Points on a hilly landscape, in no order, each with its height.
From any point a ball rolls to the lowest of the 5 points nearest to it. It stops when none of these is lower. Distance is the straight distance between rows; heights are no part of it.
z790: [122 106 103 132 101 117 133 148 122 104 171]  height 28.8
z457: [104 116 145 138 179  95 154  90 161 153 139]  height 37.2
z70: [107 126  91 137  81  97  72 169 107  78 169]  height 35.5
z173: [120 112 154 110 169 114 159 102 157 127  94]  height 25.2
z146: [111 116  94 140 119 120 112 144 119 143 209]  height 52.0
z231: [134 116 111 134  89 120 133 149 124  94 140]  height 28.3
z37: [156 133 152 113 124 161 147 116 126 132  74]  height 35.9
z964: [153 122 144 120 116 153 147 123 130 118  88]  height 42.5
z929: [148 111 140 117 121 140 153 119 134 115 101]  height 52.2
z25: [124  97 113 126 120 115 152 131 129 120 162]  height 35.8
z789: [119 161 184  91 190 137 142 114 153 136  48]  height 30.4
z327: [119 124 161 103 179 123 155 105 156 126  73]  height 19.8
z147: [124 116 115 151 131 140  87 153 134 179 230]  height 63.1
z646: [ 97 128  84 135  90  86  37 174 105  79 174]  height 60.7
z444: [155 184 158  95 152 171 143 106 101 168  58]  height 40.7
z815: [155 156 163  97 149 167 144 109 122 148  61]  height 37.6
z115: [131 140 112 150  59 105  83 165 111  82 129]  height 31.6
z886: [153 136 124 148  74 142 120 140 113 102  99]  height 28.5
z259: [115 117 146 148 162  96 135 106 154 176 186]  height 48.1
z448: [112 111 136 141 173  93 152  96 154 159 160]  height 41.6
z284: [162 162 143 120 120 175 137 111 101 145  70]  height 18.9
z188: [108 114 144 139 179  91 157  91 157 150 145]  height 37.7
z997: [101 117  77 146 111 120  84 161 112 126 213]  height 59.3
z517: [157 138 128 142  83 155 132 127 111 115  93]  height 23.3
z968: [151 195 119 108 131 177 142 103  66 166  70]  height 47.6
z805: [165 163 130 133 104 177 132 116  98 140  69]  height 18.5
z602: [ 92 160 170 103 207 121 144 112 168 120  52]  height 18.7
z382: [141 112 150 111 133 138 159 117 142 122  92]  height 39.0
z620: [153 168 170  93 157 163 141 110 120 155  54]  height 39.5
z436: [119 105 116 135 141 108 144 122 134 152 187]  height 37.1
z260: [120 127 102 142  72 110  97 166 115  79 149]  height 30.8
z187: [135 105 116 127 105 121 146 138 127 103 149]  height 16.2
z986: [123 143 174  97 183 132 146 107 154 128  57]  height 24.9
z120: [118 101 137 124 159 107 162 104 150 133 128]  height 39.7
z952: [119 100 127 134 151 105 154 113 145 144 167]  height 46.5
z816: [147 142 113 158  60 125 100 148 110  91 110]  height 32.6
z915: [119 122  96 136  79 107  99 165 114  82 166]  height 31.2
z658: [128 111 148 153 145 146  81 151 149 194 221]  height 68.7
z410: [115 109  95 132 110 116 128 150 122 120 190]  height 27.9
z189: [131 132 169  99 170 135 152 110 150 128  65]  height 23.1
z79: [ 99 121 149 132 197  95 156  87 165 137 110]  height 28.9
z617: [152 185 112 124 117 180 132 107  64 155  68]  height 49.0
z576: [121 112 121 156 131 147  76 153 138 184 228]  height 65.3
z693: [109 118  88 138  92 111 101 164 114 102 183]  height 34.9
z791: [150 117 139 124 107 147 146 125 130 112 101]  height 44.2
z833: [133 120 107 139  77 117 119 159 118  85 147]  height 30.1
z891: [108 139 171 101 196 126 148 105 160 125  60]  height 20.7
z297: [142 113 120 132  89 131 141 140 126  99 131]  height 32.0
z438: [156 163 112 159  76 156 112 124  95 122  80]  height 28.2
z738: [139 120 157 104 155 137 155 108 145 125  77]  height 26.0
z499: [110 116  87 149 118 128  86 155 118 152 222]  height 68.0
z462: [128  98 139 114 144 116 162 111 146 125 120]  height 19.1
z172: [114 115  95 148 125 129  98 151 123 160 220]  height 66.4
z233: [161 153 130 139  92 169 125 119 103 126  82]  height 14.7
z938: [156 172 118 140 100 175 126 113  82 141  70]  height 33.5
z167: [ 93 146 162 106 209 116 149 103 165 118  63]  height 13.4
z956: [142 117 155 108 142 143 152 115 139 126  79]  height 30.9
z850: [107 109 144 123 180 102 157  98 157 136 120]  height 29.3
z174: [158 183 137 109 132 180 138 107  89 164  66]  height 38.1
z353: [124 139 108 144  63  86  59 170 111  76 138]  height 33.0
z962: [130 122 161  98 168 130 154 108 151 125  75]  height 22.5
z720: [122 117 137 149 151 109 129 122 148 181 203]  height 45.9
z847: [160 169 128 131 109 175 134 112  94 147  71]  height 26.8
z940: [107 115  80 140 102 114  97 164 110 111 200]  height 43.9
z177: [107 131 163 105 194 119 154 101 162 126  74]  height 16.7
z311: [119 113 114 152 135 130  98 147 131 179 224]  height 56.1
z766: [105 117  84 146 113 122  89 156 114 136 213]  height 57.8
z395: [132 151 176  92 173 143 142 110 147 137  54]  height 27.3
z396: [113 135 104 136  72  78  40 173 108  72 149]  height 37.4
z346: [120 102 104 132 116 110 138 139 127 131 186]  height 14.8
z914: [ 90 131 152 126 204 102 155  93 167 130  87]  height 25.1
z328: [135 103 130 121 114 127 157 125 136 113 124]  height 58.6
z835: [116 106 101 138 124 117 123 140 129 152 208]  height 45.8
z331: [162 163 152 108 132 173 140 110 110 152  62]  height 30.5
z848: [122 100 118 128 138 110 154 118 138 136 170]  height 46.6
z669: [136 121 109 139  74 119 119 151 119  89 135]  height 30.0
z950: [105 119 155 114 189 105 157  95 165 127  92]  height 21.2
z35: [148 130 161 107 146 149 148 111 138 131  66]  height 30.6
z214: [111 113  88 138 109 117 113 153 118 129 206]  height 40.4
z945: [152 144 116 157  63 136 109 144 109 100  98]  height 31.5
z546: [151 128 127 135  85 147 136 134 121 104 104]  height 29.9
z302: [128  97 124 123 125 113 156 122 135 118 145]  height 13.6
z357: [121 109 116 144 139 115 128 131 130 169 209]  height 14.2
z303: [123 111 101 134  87 115 122 152 120  94 164]  height 30.7
z264: [ 95 123  77 139  96  94  53 175 104  88 187]  height 60.6

For each start below, name the point where the ball stops.
z382 => z167
z395 => z167
z986 => z167
z693 => z346
z646 => z302
z499 => z346
z997 => z346
z297 => z302
z115 => z302
z147 => z357
z929 => z167
z940 => z346
z120 => z302
z259 => z357
z546 => z233
z658 => z357
z331 => z233
z816 => z233

Call two points neighbours if one is among the 5 nearest of the other. Go from one point of each pair to the other, from neighbour to neighbour, staying as low as possible. Name the highest point that can't be avoided.
z346 and z167 => z790
z346 and z233 => z297
z167 and z302 => z173
z233 and z357 => z436
